Points on a hilly landscape, in no order, each with its height.
From any point a ball rolls to the lowest of the 2 points nearest to it. It stops when none of these is lower. Distance is the straight distance between rows; heights are no part of it.
Q_563: [ 22 -14 -14  -5  -2  -5  -9   1 -20  -8 -10 -25  -7   6 -13   6  11   7
  25  -3   2  16  -7   4  -2   6 -13]  h=357
Q_325: [-16   8  10   4 -17  -2  18 -12  29  -1 -14   6   7  18  14   9  -9 -15
 -18  -6   5 -27  -5   2  -2   2  -2]  h=428
Q_176: [  1 -10   9   0 -13  13   0  -9   2  17  -3   8   2  -7   5 -15  -4 -11
   4  -7   4   3  16   5 -12 -17  18]  h=144
Q_164: [ 35   1  -5 -13   0 -23  -3 -13 -12 -29   5 -11   1  14 -15   1   3   2
  16   3   7  15  11   1  -7  -2 -15]  h=127
Q_578: [ -3 -12   0   3  -7   9  -9   1  -7  -4   9  19   2 -13  10 -24  -9   3
  13  -5   0   5  19   2 -17 -16  15]  h=227
Q_642: [ 28   1   8 -15 -20  27   2 -10 -14  -7 -11  -5 -10   8 -24   4   3  23
  -6 -12  10  14  17 -14   2   5 -18]  h=315
Q_34: [  5 -17   8  -5 -10  29 -11  -7  -5   6   8  17   1 -20   9 -28  -1   5
   4  -9   4   8  25  -8 -12 -16  12]  h=242
Q_273: [  3   8  -9   3  11 -17   3  18   1 -33  14  12   2  -4  15  -9  -9  -2
  -3  19 -15   0 -12 -11  -7  24  -9]  h=124
Q_978: [ 10  20   3 -17   1  -3   4   3  16   0 -13  -6   9   2   8  17  13  -7
 -23   8 -10   1 -26 -20  18  24 -10]  h=456
Q_360: [ 17  24  -4 -18 -17   2   7   7  12 -14 -21 -14  -5   8  -1  20  10  -9
  -7  -1  -8  -1 -21   0  13  14  -9]  h=546
Q_11: [ 19  -6   0 -17  -9  22   1   0 -14   5 -19 -19  -7  -7 -19  10  19   8
  -1  -5  -3   8 -12  -5  -1   9  -8]  h=423
Q_369: [-14  11  13  18  -3  -7  11  -7  13  -4  15  12   8  25  19 -13 -18 -25
 -17   4  11 -27  18   7  -8 -12  -7]  h=281
Q_848: [  4 -11  -5  -5  24 -18  -8 -22   3  15   3   4  -6  -8   8 -11  -1  -2
   4  13 -17  12  -5   3   8  -4   9]  h=99
Q_351: [ -8  21  -7   6   6 -22   4  13  14 -13   6  12   3   8   9  10 -12  -1
 -10  12  -3 -14 -15   2   2   9   0]  h=360
Q_567: [-28  -8   4   1  12   6  -7   3   9  12  10  17   6  -8   1   2  -9  17
 -23  -2  -1 -17   4  -3  -6   1  -7]  h=133
Q_413: [ -8  -5  10  15  -9  20   1   5  -9  -9  15   5  -2   9 -13  -6  -8  25
   7 -15  19  -1  17   7 -17 -12  -7]  h=393
Q_638: [-26  -3   0  13   8  -7   0  12   8  -7  15  20   0  -6  10 -10 -24   4
  -4   4  -5 -15   3   5 -22  -1   4]  h=218
Q_309: [ -4  18   3 -12   5  -6  -8  -1   2  -9  25  11   3   4   9  13  -6  23
 -31  14  11   1  12 -25  20  13 -18]  h=229
Q_241: [  5 -11   6  -1   8   6  -6   3 -13  -9  19  13   2  -5  -7 -10  -7  19
  -3  -3   0  11  19   3 -14  -1  -1]  h=279
Q_363: [ 21 -19   8  -4  -9   6   0  -9 -21  -2  -8 -11  -5  13 -22  -3   7  20
  15 -13  14  24  13  -8  -2  -6  -6]  h=150
Q_194: [ 14   7 -12  -1 -16   2  -1  14  -2 -23 -11  -7  -2  -2   1  -4   3 -18
  11   6  -9  -5 -13   5 -11  14   2]  h=267
Q_689: [ -4   7   9   7 -11  13  21   2  -5  12 -18 -28   2   4 -22  10  10   2
  16 -23  14  -4  -2   9  -2 -14   9]  h=322
Q_686: [-22 -11   4   9  16   8  -2  -4   0  31   2   3  -4 -10  -2   2  -2  14
   4  -8  -3  -6  -1   7   2 -15  12]  h=72
Q_344: [  2 -11  -9   6   7   5 -19  -4 -25  -7   2   3  -9  -9  15 -21  13   5
  35 -14   0   8   6  -9  -3 -23  21]  h=130
Q_276: [-35   8  -8   4   3  -1 -12   2  -3  15  12   3   2   4  -7  14 -11  30
 -15  -6  14  -6   1  -8   0   2  -9]  h=115
Q_879: [ 39   4   3 -24  -2 -12  -1 -13  -5 -32   1  -7  -1   5 -13   0   4  -7
  -1   9   1   9   8  -6  -6   3 -12]  h=98
Q_903: [ 16   8  -8  -6 -22  -5   9   3   3 -13 -20  -8   1   5   7  -3   0 -34
   6   5  -6   1 -11   3  -9   9   5]  h=223
Q_564: [-10   4  -8 -14   9   1 -10   5  -3   8  10   5   3  -8  -5   8   4  15
 -23   7  -1   8  -9 -17   8  23 -10]  h=559
Q_844: [ -9  16  -6  16 -18  -2   9  14  -5 -21   6  -9   3   5  -9  -1  -7   5
  28 -11  12 -12   2  16 -16 -11   9]  h=678
Q_557: [-11 -15  18  12  12  12   3  -9  -1  26  14   5   5   7 -12  -7  -2   7
  -3 -18  13   6  22  10   9 -22   1]  h=122
Q_871: [  4   6 -17   8 -10 -22   5   5   4 -13 -14  -3   1   7  19  -1  -8 -38
   9  18  -8   2 -15  14  -4  10   7]  h=312
Q_458: [ 11 -18  17 -18  24  -5   4 -21   6  12   9  14   3 -14  13 -13   2  -5
 -23  20 -12  10   5 -18  11  10   1]  h=120
Q_736: [-10  18   4 -14   7  -2  -2   2  14  -8  15  10  14   0  11  16   2  17
 -35   9   1  -4   1 -29  14  17 -12]  h=225
Q_365: [-14  16 -11  16  -1 -14   8  12  14  -8  -3   4   1  11  12   6 -16 -16
   2   8  -4 -14 -20  12  -5  11   5]  h=346
Q_690: [ -7 -12   7 -12  24  -2   4  -6  11  20  10  18   6 -17  11  -5   0   1
 -26  15 -14   4  -6 -20  13  17   1]  h=117
Q_593: [ -9  -5  -7   6  14 -15  -2   7   1  -9  16  20  -1 -11  14 -16 -23   1
  -1  12 -11   0   4   0 -13   5   7]  h=203
Q_644: [ 18 -11  -9  -3  -3  12 -11   3 -20   5 -21 -27 -11  -3 -14  11  21   8
  10   4   0  12 -14   2   2  11 -16]  h=384
Q_185: [ 12   3  -2  -2  -7 -15   3   3  -1 -24  10  18   8  -4  12 -19 -14 -17
   1  15   2   2  12  -4 -18   3   7]  h=181
Q_287: [ 17 -15   8   8  11  -9  -5  -7 -23 -11  26   9   2  13  -9 -17  -3  11
   8  -3   8  23  28   5  -3 -14  -5]  h=252
Q_389: [  4  13  11  10  13 -10   2  -1   2  -4  32  15   4  19   0  -1 -16   1
 -18   7  10 -12  19   5   3  -6  -9]  h=324
Q_803: [ 17 -14  -2 -19  -5  -1   7 -11   3  -5 -11  -4   1 -11  13 -14  10 -26
  -3  17 -14  15  -7 -13  -1  18  -2]  h=216
Q_539: [ -2  -8  -4  -7  15  -7  -9  -8  -7  34  -7 -12  -3  -6  -9  12  12   4
   0   2  -7  14 -15   5  18  -2   0]  h=152
Q_180: [  6   7 -12   2   0 -15   1  13  -2 -28   8  10   2  -1   8 -11 -12  -7
   5  14  -9   1  -4   4 -15  12   5]  h=151
Q_479: [ -4  -3   6  -7   6  12   8   6  13  -9  12  21  10 -12   8  -5   0   7
 -21   7 -10  -5  -5 -21  -4  22  -6]  h=80
Q_522: [ -5   0  -5   6   8 -16   3   0   3   8   2   2   1   0  -2  -3  -6  -6
  10   5  -7   1  -4  14  -3  -4  12]  h=83
Q_18: [ -2  12 -13  15   1 -27   6   7   5  -6  -4  -2   0   9   4   5  -9 -23
  13  11 -10  -5 -16  20   0   6   7]  h=328
Q_450: [ -5   8 -11   5 -13 -26  17  -5   3  -5  -7   4   6   6  21   0 -12 -37
   4  12   0   4  -5  12  -9  -1  12]  h=302
Q_300: [-14   2   8 -14   9   9  -3  -6  17  18   4   8  15   2  -1  16   5   6
 -42  -4   0 -12   4 -19  12   8  -7]  h=217
Q_754: [  2   7  -1 -11   5 -12   2  -8   1  27 -10  -9   3   4 -14  17   9  -1
 -10  -2  -1   5 -15   4  11   2   2]  h=177
Q_457: [ 23  -4 -15  -2  -8   0 -14  12 -18 -26  -8 -17  -4  -2  -6   0  10  -3
  22   1  -5   7  -5   8 -11  11 -10]  h=335
Q_219: [-25   5  -4   8  11  -7  -2   5   1  18  12   7   4   0  -9  11  -9  15
  -4  -5   5  -7  -4   5  -1  -3   0]  h=81
Q_505: [ 34  -4   3 -12  -5 -18  -7 -11 -13 -20   4  -3   7   7 -12 -13   5 -12
  15  -4   4  16  21   2 -12 -11  -4]  h=155
Q_38: [-12  -6  -7  17   0   6  -8  12 -10   3  -4  -3  -6 -11  14 -11   0  -4
  28  -1  -5  -1   4   7 -12 -16  17]  h=162
Q_936: [-37  11  -7   0   0  -1 -14   6   7  -5  19  12   1   2   1  12 -13  31
 -26  -1   8 -15   6 -12   2   4 -15]  h=134
Q_431: [-18  19  12   2 -27   7  11  -3  21  -6 -10  -6  -2  11  -8  14   2   6
  -5 -18   8 -28   4  11   6 -10 -13]  h=562
Q_752: [ 12 -24  11  -4  13  -8  -3 -20 -17  17   6  -1  -3   8 -16  -4   6  20
   4 -10  11  32  12  -2  15 -12  -2]  h=207
Q_339: [ -9 -14  -2   9  15   7  -8   2 -16   9   5  -3  -9  -9   4  -5   4  17
  20  -7  -3   8   1   6   0 -13  14]  h=96
Q_499: [ 17 -25   5  -3  14 -18  -7 -13 -21  -3  15   2  -2  13 -14 -10  -1  21
  11  -2  11  27  17  -3   2  -8  -8]  h=228
Q_62: [  5  12  -9   4  -3  -4  -2  12   2   2 -13 -10  -4   5  -6  13   5 -12
  -1   7  -8  -5 -26  10   7  14  -2]  h=92
Q_230: [ -4  13  -4  -5  11 -16  -5  -2  -4  -6  21  12   4   6  -4   8 -11  20
 -22  13   6   3   2 -11   7   9 -10]  h=234
Q_928: [ 10   8  -2  -3  -7 -13   8   2   5  -8  -3   2   1   6  -3   1  -3 -13
   1   5  -7  -5  -4  10  -8   4   9]  h=131
Q_168: [-18  15  -7  17 -16  17   5  22  10 -12 -15 -10  -6   1   6   8   2  -5
   4   2   3 -33 -15   9 -12   4  -1]  h=628
Q_627: [-14   9  -9  12   6  11 -12  25  11  -3  -5   3   5 -11   7  13   6  -4
 -17   9  -8  -5 -26 -12  13  31 -10]  h=544
Q_801: [ -4   4  -9  13   5   3 -11  13  -8  17 -12 -14  -6  -4  -7  19  12   0
   0   5   1   0 -20   8  11   8  -2]  h=158
Q_190: [-13   3   7   4  14  -5   2   0  10   8  17  19   6   4  -1   2 -11   7
 -22   2   3 -14   9  -1  -2  -1  -4]  h=118
Q_619: [  6  -5  -1   2 -15  -2  -2   1  -2  -8  11  23   9  -7  13 -25 -16 -13
   1   5   6   2  22   2 -18 -10   7]  h=206
Q_84: [ -4 -21  15 -15   7  27   1 -12   8  35  -6   6   0 -15  -4   1   9   8
 -19 -10  -5  -3   7  -4   5  -3   6]  h=194
Q_603: [-34  14  -9  25   1   4  -6  23   6   5  -3  -5  -6  -2   3  13  -5   5
   0   0   2 -29 -16   8  -4   1  -7]  h=515
Q_383: [-21  -5   2  18   1   5   0  14  -8  -8  13   5  -2  -1  -6  -4  -9  19
  15 -11  11  -5  11   9 -19 -15   5]  h=432
Q_698: [-23   5  -2   3   4   5   6   5  26  11 -10   2  18   0  21  12   0  -9
 -28   3 -10 -16 -27 -15   8  21  -5]  h=440
Q_44: [ 28 -26  11 -15  10  -2  -4 -22 -16   6  -1  -8  -3   6 -17  -7  10   8
   7  -9   3  30  17  -3   5 -14  -7]  h=192
Q_424: [-10  -9  -6   3  17   7 -10   8  -9  15   6   5  -7 -18   3  -3  -3  14
   5   4 -13   3  -7   1   3  -1   3]  h=73
Q_808: [-36   4  -3  21   6  -3  -1  16  -7   2  11   1  -3  -2  -7   5 -13  23
  12  -8   9 -16  -3   7 -12 -11  -5]  h=465
Q_881: [  8  21   0   3 -22  -6  13   1   9 -18  -3  -5   3  10 -13   1  -7 -10
  15 -10   7  -7   8  15  -8  -9   7]  h=51
Q_476: [  6 -16   5 -10   3   9   3 -18   4  11   4  17   1 -16  14 -20  -5  -6
  -9   7  -7   9  13  -7  -3  -3  13]  h=132
Q_554: [  7 -12   1  -2 -13  23  -7 -10 -16  12 -14  -4  -4 -15   9 -17  18  -3
  22 -14   3   5   7  -8  -4 -27  25]  h=282
Q_982: [ 22 -22  -1 -24  11   1  -9 -17 -10  15 -11 -17  -6  -4 -17   5  16   9
   5  -2  -6  22  -6  -6   7  -1 -10]  h=154
Q_288: [ 16  -9 -11  -6   4 -24 -12  -6 -12 -11   0 -12   0   2   0  -9   9 -12
  35  -4  -4  13   2   8  -6  -8   2]  h=87
Q_703: [  1  -2   1 -12   6   5   2   0   6  18  -7   2   1  -5  -4   8   5  -1
 -15   1  -8  -3 -12  -2   5   9   2]  h=185
Q_853: [ 11 -12   7   6  -6  -9   1  -3 -18 -10   9  -4   9   9 -12 -16   4  -8
  25 -24  18  20  25   8   3 -22   8]  h=732
Q_837: [ -3   7   8  10   2   7   4  -1   3  -2  26   9   3  19  -5  -7 -10  10
 -12  -7   9 -13  23   9  -4 -13 -16]  h=336
Q_613: [-10  -6   1  -2  26 -13  -5 -13   5  25   6  16  -4 -11  10  -4  -7   3
 -10  11 -18   4  -4   2  12   0  10]  h=103
Q_312: [ -1  -6 -14   5   6 -23  -9   1 -10 -17  14  17  -2  -8  18 -23 -18  -6
  18  10 -12   7   7   5 -11  -3  10]  h=195
Q_233: [ 22  14  14 -10   3  -6   7  -1   8 -27  13  11   5   3  10  -1  -4  -1
 -19  14   0  -5   2 -18   1  14  -5]  h=48
Q_330: [  1   2   0  -2   7  -4  -4  -2  -8   2  17  12   1   4 -11   4 -10  21
 -10  -1   8   6   8   1  -1   1  -8]  h=251
Q_129: [ 21   3  15  -1   7   4   3  -5 -16   5  28   3   6  19  -4 -21  -5 -12
  -6   0   3   6  31   0  -4 -17  -7]  h=301
Q_972: [ 13  22   0  -7 -12  -6  10   6  14 -24   1   3  -1  10   1   7  -3  -1
  -5   1  -2  -8  -3   5  -3   4   0]  h=182
Q_893: [ -5   8  -2   7 -11   6  17   0 -12  18 -20 -33   0   9 -24  15   8  15
  15 -14  25   1  -9   0  12  -7   1]  h=372
Q_840: [ 38  13  16 -20  -2  -9   5  -7   2 -37   5   0   1   5   2  -4   1  -9
 -10  18   0   4   6 -14   1  10 -12]  h=69
Q_121: [  8 -12   6 -15   0  15   4  -8   3  11  -5   4   0 -13   3  -7   5  -6
  -8   2 -12   5   0  -4  -4   9   9]  h=153
Q_52: [ -1 -10 -10  -4  22  -5 -11  10 -10  -3  13   8  -4 -17   2  -6  -2  11
  -2  13 -18   9  -9   0   4  13  -8]  h=93
Q_143: [-12 -16  15  11  14   1   7 -14  -4  19  11  -2   4   3 -12 -10   0   8
  12 -24  15  15  15  10  20 -27  18]  h=139
Q_792: [  4  -6  -9   9 -19  12  -1   8  -3   5 -24 -13  -7 -10  14  -4   9 -27
  15   9  -6  -2  -7   8  -4   4  12]  h=238
Q_361: [ 27   4  16 -22  10 -13   7 -14   6  -8  -6  -3   5   3  -4   3   7 -13
 -21  16  -4   5  -4 -13   5   9  -6]  h=467
Q_203: [-32  10   3  12  -9  -6   9  -1  24   2 -10   8   7  12  11  10  -8  -8
 -13  -4   1 -34 -18   5  -3   3  -2]  h=418
Q_125: [ -7  10  11  -3 -25  14  16  -5  24  -5 -22   1   1  11   5   7  -4 -16
 -12 -14   3 -26  -2  -1  -8   1   1]  h=441
Q_40: [-11 -13   5 -10  14  16   5   3   9  10  11  18   3 -19   6  -8  -3   9
 -19   6 -12  -1   1 -13   0  12   1]  h=104
Q_920: [  3  24  -8 -10 -24  11   5  18  15 -17 -16 -11 -10   4   6  23   6   6
  -3  -2  -3 -10 -17   3  10  11 -10]  h=574
Q_131: [ 26   1   8  -5 -16  11   8 -12 -13  -6  -7 -10  -5  17 -27   0  -1  12
   5 -14  13  18  18  -4   2  -4 -13]  h=232
Q_74: [ -2 -27   8   3   2  13   8  -2 -26  10  -2 -12 -10   1 -13  -5  12  24
  19 -17  18  16  11  -9   6 -19  14]  h=191
Q_676: [  0  -5 -13   8  21 -26  -9  -4   7   8  -8  -1  -6  -3  11   0  -2 -20
   5  20 -19   5 -18  12  15   7   0]  h=88
Q_350: [-36  20  -3   7  -4  -8  -1   7  20  -3   1   6   3   7   7  18  -6   9
 -12  -5   2 -30 -13   1   4  -1  -8]  h=406
Q_240: [  0 -15  16  -6   0  22   0 -10   2  24  -7   3  -1  -8  -5  -5   6   2
  -1 -11  -1   4  13   2  -4 -14  15]  h=169
Q_702: [ -9   2  -9  23   8  -2 -11  17   4  12 -20  -3  -6 -13   4  15   2 -12
   1  14  -6  -8 -18  10  12  13   3]  h=190
Q_328: [  9  -3  -9   3  -3 -10  -8   8 -15  -9  -2  -9   0  -2  -2  -6   3  -6
  26  -1  -9   4  -1  12  -8  -3   8]  h=113
Q_231: [ -7  -3  -7   4   8 -20   6 -15   5  17  -1   8  -2  -3  16  -9 -11 -17
   8   8  -9   7  -1  11   2  -7  19]  h=101
Q_790: [ 21 -10  17 -12 -10  20   0 -11  -9  11 -14  -5   1  -4 -17  -8   9  -9
   3 -17   1  17  24   0  -4 -17   5]  h=293
Q_75: [-13 -20  11  10  11  12   4  -8 -16  13   5  -6  -7  -4  -7 -10  11  16
  18 -20  13  10   9   0  11 -30  24]  h=159
Q_782: [  9  -2  -1   0 -18  15   6   6  -5   9 -24 -17  -3  -6  -6  -2   9 -19
  16  -5  -3  -3   0   6 -12  -5  14]  h=283
Q_899: [ 17  11 -16  -3  -6  -8  -7  13  -7 -34  -1  -8  -6   4  -1   1   5   0
  10   8  -9   1 -14   7  -4  16  -9]  h=307
Q_953: [  5  -6   5   0   0 -14   6 -17   3  12   5  11   5   1   8 -14  -9 -18
   2   6  -2  10  17   8  -2 -12  15]  h=91
Q_33: [-28   2   5  -1   3  11  -4   8  12 -10  15  21   4  -5   4   2  -7  22
 -26  -3   1 -22   3 -13  -6   8 -14]  h=148
Q_314: [-12 -15  13 -11  14  18  -3  -9  10  31   6  14  10  -7  -5   4   4  11
 -35  -6  -3 -10   9 -11   9   2  -4]  h=208
Q_132: [ -2  10   5   5  -6 -20  17  -5  14  -8  -2  11   8  13  16   2 -18 -26
 -10  13   6  -9   2   5  -9   1  11]  h=291
Q_286: [  2  16   7  -4   5  -8   5  10  14 -26  15  17   9   1  17   4  -8   9
 -19  14  -1  -9  -5 -18   1  18  -7]  h=34
Q_902: [ -2  -4  -7  15  -2   3  -4   4   3  10 -22  -8  -7  -8   9   5   3 -23
   7  13 -11  -2 -16  14   7  11  10]  h=210
Q_460: [ 14 -22  -8 -18   6   7  -5 -20   3  -2  -1   0  -6 -21  15 -21  12 -21
   6  18 -17  18  -5 -15   4  13  -2]  h=230
Q_415: [ 16  15  13   6   7  -6   6  -4  -7  -6  33   1   4  25  -5 -11 -11  -7
  -6   3   9  -3  24   7   1 -14  -9]  h=316
Q_730: [  2 -20  -5  -7  13  -5 -14  -7 -20  18   4  -5  -5  -3 -13   2   4  26
   4   2   1  24  -4  -5   9  -1  -7]  h=119
Q_23: [  1   4  -8  -3 -22  -2  19  -2   6  -6 -22  -3   4   1  22   4  -7 -41
  -4   6  -1   4 -14   3  -8  11   7]  h=193
Q_512: [ 32 -20   7 -17   5 -10 -11 -18 -14 -10   8  -5   1   4 -11 -12   8  -2
  15  -7   7  26  27  -3  -5 -15  -7]  h=176
Q_887: [ 12 -15  15 -10  20   3  -1 -30   2  17  12  16  -1 -11  10 -21  -1  -5
 -16  15  -9  11  20 -10   9  -4  10]  h=123
Q_574: [ 24 -13  -6 -20  10  -5  -5  -8   6  -4 -10 -11  -3  -8   1  -5  12 -17
   0  15 -17  11 -13  -2   4  16  -8]  h=197
Q_292: [-16  -3  -6  17  11  17 -19  27   1   4  -6   1  -4 -30   3  11   8   2
 -16  15  -7   1 -15 -13  14  27  -9]  h=548
Q_393: [ -1 -16 -16  -3   8   7  -4 -23  -2  -4   3  11  -8 -22  29 -23   4 -18
   2  21 -17  17  -8 -13   7  14  -1]  h=236
Q_128: [  2  16  14 -16   7   3  -2  -9  17   5   5   4  17   5   9  20   7   5
 -42   5   3  -7   3 -31  23  10 -11]  h=222
Q_534: [ -9  22  -9  16 -12   4  11   7  -4  18 -16 -32  -3   7 -17  22  10   7
  12  -8  15  -8 -16   8  13  -2  -3]  h=433
Q_789: [-27 -11  13  11  16   4  -3  -8   6  32  17  12   9   2 -11   1  -5  14
 -15 -14   9  -5  14   8   5 -16  -4]  h=105
Q_39: [-26   3  -3   8  -2   6   5  10  17  14 -14   1   4   3  12  12  -4 -12
 -13   0  -5 -22 -23   1   2  11  -2]  h=431
Q_36: [ 15 -17  13  -6  -8  15  -2 -11 -19   7  -6 -10  -2  -1 -14 -12  17  -2
  20 -26   9  20  19  -2   3 -25  15]  h=266
Q_545: [-18  11   0  12   2 -11   5   7  14 -10  15  16   3   8  -1  -2 -18   4
  -3   1   5 -19   5  13 -13  -6   2]  h=246
Q_97: [ -2  -1   9   8  -5  25   0  -1  -5  -3  21   8   0  18  -9  -8  -8  23
 -10 -15  15  -2  24   2  -6  -9 -20]  h=359
Q_693: [ 24  -3   8 -17   8 -12   3 -13  -1   3  -3  -3   0   2 -14   4   7  -5
  -9   5  -3   9   0   1   4   3  -4]  h=474
Q_165: [  8  -7 -15   7  24 -34 -14  -5   1   0   1  -9  -6   2   4   2   0 -16
  21  13 -15  10 -11  18  11  -1  -5]  h=82
Q_719: [-13  11  -1  -2   3   7   5  16  19 -21  11  15   9  -6  15   2  -4  11
 -16   6  -7  -8 -13 -25  -1  23 -11]  h=53
Q_155: [-28  20 -15  14   2   9 -22  26   7  -1  -4  -6  -1  -8   6  23   1   4
 -16   6   2  -8 -18  -7  13  23 -10]  h=539
Q_478: [-13  10   6  17  -3 -16   8   0  13 -15  16  21   6  12  13 -10 -25 -14
  -6   9   9 -16  15   9 -16  -7   1]  h=270
Q_323: [ 18  23   0  -4 -19  -3  10  -3   2 -22  -2  -6  -6  14 -13   9  -5   4
   6  -7   8   3   7   9   0  -3  -5]  h=147
Q_253: [-18  24   5  -9 -29  -1   6   5  28  -1 -11  -9  -1  12   2  29   3   8
 -12 -14   6 -22  -2   3  15  -4 -13]  h=545
Q_664: [  2   2  -7   6 -19  -7   2   6  -5  -4  -6  -1   6  -3   2 -10  -3 -14
  23  -5   2  -1   4   9 -16 -11  15]  h=157
Q_855: [  8 -23   0  -1  -2  -3  -6  -5 -24  15  -3  -8  -5  10 -21  -2   4  31
  14  -7  17  24  -1 -13   5  -3  -4]  h=55
Q_770: [ 20  10   3 -18 -11   6  12  -2  10  -9 -19  -7   0   4  -5   7   8 -12
 -11  -2 -10   0 -13  -7   3  12  -2]  h=517
Q_317: [ 21 -22  -5 -22  11   9 -12 -13  -1   8 -10 -15  -8 -16  -2  -6  20  -6
   8   7 -16  17 -10  -3   6   8  -6]  h=178
Q_191: [-10  -8   9  -1  22  -5   2 -10  11  25  10  17   6  -4   4  -1  -9   0
 -21   6  -5  -5   9   0   7  -3   6]  h=108
Q_14: [-41  18  -9  19  -4  -7  -1  12   3   1   7  -5   0   3  -4  14  -9  18
   7  -8  13 -24 -11  10  -4  -4  -8]  h=492
Q_927: [-10  29  -6  -6 -26 -10   9   5  16  -4  -3 -10  -6  11  -4  27  -3  12
  -2  -6  10  -7  -2   6  17  -1 -10]  h=525
Q_511: [  0   1  10   6  -7  -2   6  -7   7   8   5   6   8   8  -4 -11  -8 -16
   2  -7   6  -1  18  11  -7 -16   9]  h=114
Q_812: [  6  -9   2  10  -4  -8   0   4 -22 -18  11   1   3   8 -15 -11  -2  11
  25 -17  13  16  19   7  -9 -14   7]  h=720
Q_451: [  6   0   0  -8 -15  31   5   4 -13  11 -17 -17  -8  -2 -17  15  13  21
  -4  -9  10   0  -6  -6  -4   2  -6]  h=448
Q_423: [-37  15  -9  13  -1  13 -11  21  10   6  -8  -8  -1  -5   7  21   5   6
 -15   1   2 -30 -20  -5   1   9 -11]  h=530
Q_635: [ -2  15  -7   6 -15  19   1  21   8 -13 -10  -8  -7  -2   2  13   5   3
   0   1  -2 -19 -18   3  -2  14  -5]  h=602
Q_962: [  2   9  17   6   0  -7  13 -10  16  -1   6  11   8  19  11   0 -13 -23
 -21   8   8 -17  12  -2  -2  -1   0]  h=285
Q_531: [ 26  15  13 -25   8  -9   7  -7  11 -13  -7  -8   7   2   4  11  12 -10
 -19  15  -7   5 -19 -23  14  21 -15]  h=463
Q_612: [-15  12  -5  14 -15   8   4  19   1 -12  -2  -6  -4   0   0   0  -4   1
  16  -3   4 -20  -6  12 -22  -4   7]  h=653
Q_333: [  8 -15 -14  -3  25 -10 -20 -14   3   7  -5  -3 -11 -10  10  -7   6 -10
  10  15 -19  12 -12   7  15   4  -1]  h=94
Q_817: [ 16  19  10 -25 -18  15  14  -4  19  -5 -25  -5  -2   8  -6  20   8  -4
 -19 -10  -4  -6  -4 -11  12   7  -7]  h=484
Q_29: [  4  -9 -18   9   4 -18 -19  -2 -13 -11   5   6  -3  -7  19 -20  -6 -13
  34   2 -10   6   3   7  -6  -7  10]  h=186
Q_552: [ 15  -9   3  -9 -19  14   0  -3 -13   8 -21 -13   1 -10  -4 -10  15 -11
  21 -13   0   6   7  -1 -10 -18  17]  h=306
Q_24: [ 13  -8   6  -6 -16  28   3   0 -17   6 -11 -10  -7   4 -22   4   5  30
   1 -12  16  10   9 -12  -6   1  -7]  h=389
Q_533: [  1   7  -7  15 -10  -8   5   9 -18 -27  11  -4   1  11 -13  -1 -10  15
  29 -12  12   5   7  11 -12  -7   4]  h=702
Q_167: [ -7  10  -1  10 -24  -5   9   3  10  -9  -1   5   8   6  -1  -9 -11 -18
  14  -7  10 -11   7  12 -19 -12  12]  h=140
Q_218: [  8 -20  -9  -9  16  -8 -13 -11 -15  23  -6 -19  -8  -1 -11   9  14  11
  10   1  -2  23 -13   1  16  -2 -12]  h=136
Q_525: [ 12   4  -6   2   0  -2   0   9  12  -3 -22  -8   0   1   5   7   7 -25
  -8  12 -11   2 -28   4  11  26  -6]  h=143
Q_737: [ -9  16  -6  -7   7   2  -1   8  18  15 -15  -4  12   1  10  20  11 -11
 -28   6 -10  -6 -27 -13  19  22  -4]  h=447
Q_303: [-15  21  -7   3  -6  -5   3  11  14  -4   4   3  -1   8  -1  16  -6   6
  -4  -1   1 -16 -14   9   2   6  -2]  h=383
Q_880: [-25 -16  16   1  15  13  -2 -12  10  39   3   8   2  -9  -4   3   1  14
 -14 -11  -2 -11   6   2   7 -15   9]  h=90
Q_307: [  7  18  11 -10 -17   9  15  -3  26 -11 -14   1  -3  12   4  13  -1  -8
 -16  -9   1 -14   3  -4   5   2  -4]  h=458
Q_98: [ -6  -9 -12  21   5  11 -10  15 -23  -2  -5  -7 -12 -11  15 -15  14   3
  37  -8   1   1   7   1  -5 -24  19]  h=145
Q_774: [  4   1 -11  -3  21 -12  -8  16  -7 -21  19  10  -1 -12   3  -7  -4   8
  -6  19 -15   9 -12 -15   2  24 -19]  h=107
Q_381: [  1   0   5   7 -18  23  14   9 -15   1 -15 -25  -4   1 -17   4  16  11
  19 -18  17   0   6   1 -14 -17  10]  h=276
Q_485: [ -5  -2 -17  26  -1 -12 -13   2 -11  -3  -8  -3  -6  -9  19 -12  -4 -17
  38   0  -4   1   0  10   1 -14  16]  h=179
Q_833: [  2 -17   8  -4  -9  29  -4   1 -12   7  -2   3  -5 -17   4 -17   9   9
  12 -11   4   3  15  -2 -14 -18  17]  h=259
Q_407: [ -1   3  -5   7 -12   5  10   8  11  -2 -25  -7   0   3  15   6   0 -30
  -8   8  -8  -3 -22   5  -1  24   4]  h=170
Q_668: [ 19 -10   8  -1   3   7  -7  -3 -13  -6  23  13   6   5  -4 -21  -4   1
  -3  -1   4  12  32   2  -8 -13  -3]  h=280
Q_340: [-31  -2   1  17  12  -7   2   2   9  21   4   8   0  -5   2   2 -14   4
   4  -5  -7 -16  -5  13  -5 -10   7]  h=42
Q_471: [ 17  -9 -11  -7  18 -39  -8 -13   0  -8   5 -14   0   4  -1  -1   5 -16
  27  11  -6  13  -5  12  -2  -7  -2]  h=75
Q_480: [ -3  23  -7   2 -16  -4  10   4   4   1  -9 -16  -4   9 -12  22   3   2
   6  -6   6 -10 -16  11   9   1  -3]  h=489
Q_277: [  6 -16  10  -1 -12  22   7   4 -22   3  -8 -16  -5  -2 -16  -2  15  12
  17 -19  13  10  16  -4  -8 -19  13]  h=233
Q_768: [-13  -4  -9  -1  12  13 -15  17 -10  12   5   0  -3 -20   0   7   4  13
 -14  11  -8   5 -13  -9  11  20 -10]  h=553
Q_260: [-13  22   1   7 -29   9  13   7  13 -13  -9 -15  -7   7  -6  12   3   6
  13 -13  11 -26  -3  14  -7  -8  -3]  h=588
Q_467: [ -3 -20  -3   8  14   3  -8  -3 -25   0   4  -8 -15  -3   3 -11  16  14
  32 -13   2  13   3  -2   7 -21  18]  h=116

Call two points neighbours if one is among the 2 nearest of the other. Go from one point of each pair to the other, from neighbour to neighbour, staying as low as possible. Name the highest point that can't be avoided.
Q_522, Q_953: Q_231
Q_286, Q_340: Q_668
Q_522, Q_340: Q_972
Q_855, Q_286: Q_703
Q_424, Q_62: Q_552
Q_340, Q_881: Q_664
Q_471, Q_340: Q_33

Where does a ball stop that starts at each point below?
Q_330: Q_953
Q_768: Q_286
Q_415: Q_286
Q_871: Q_424
Q_33: Q_471
Q_564: Q_953
Q_552: Q_424
Q_11: Q_62
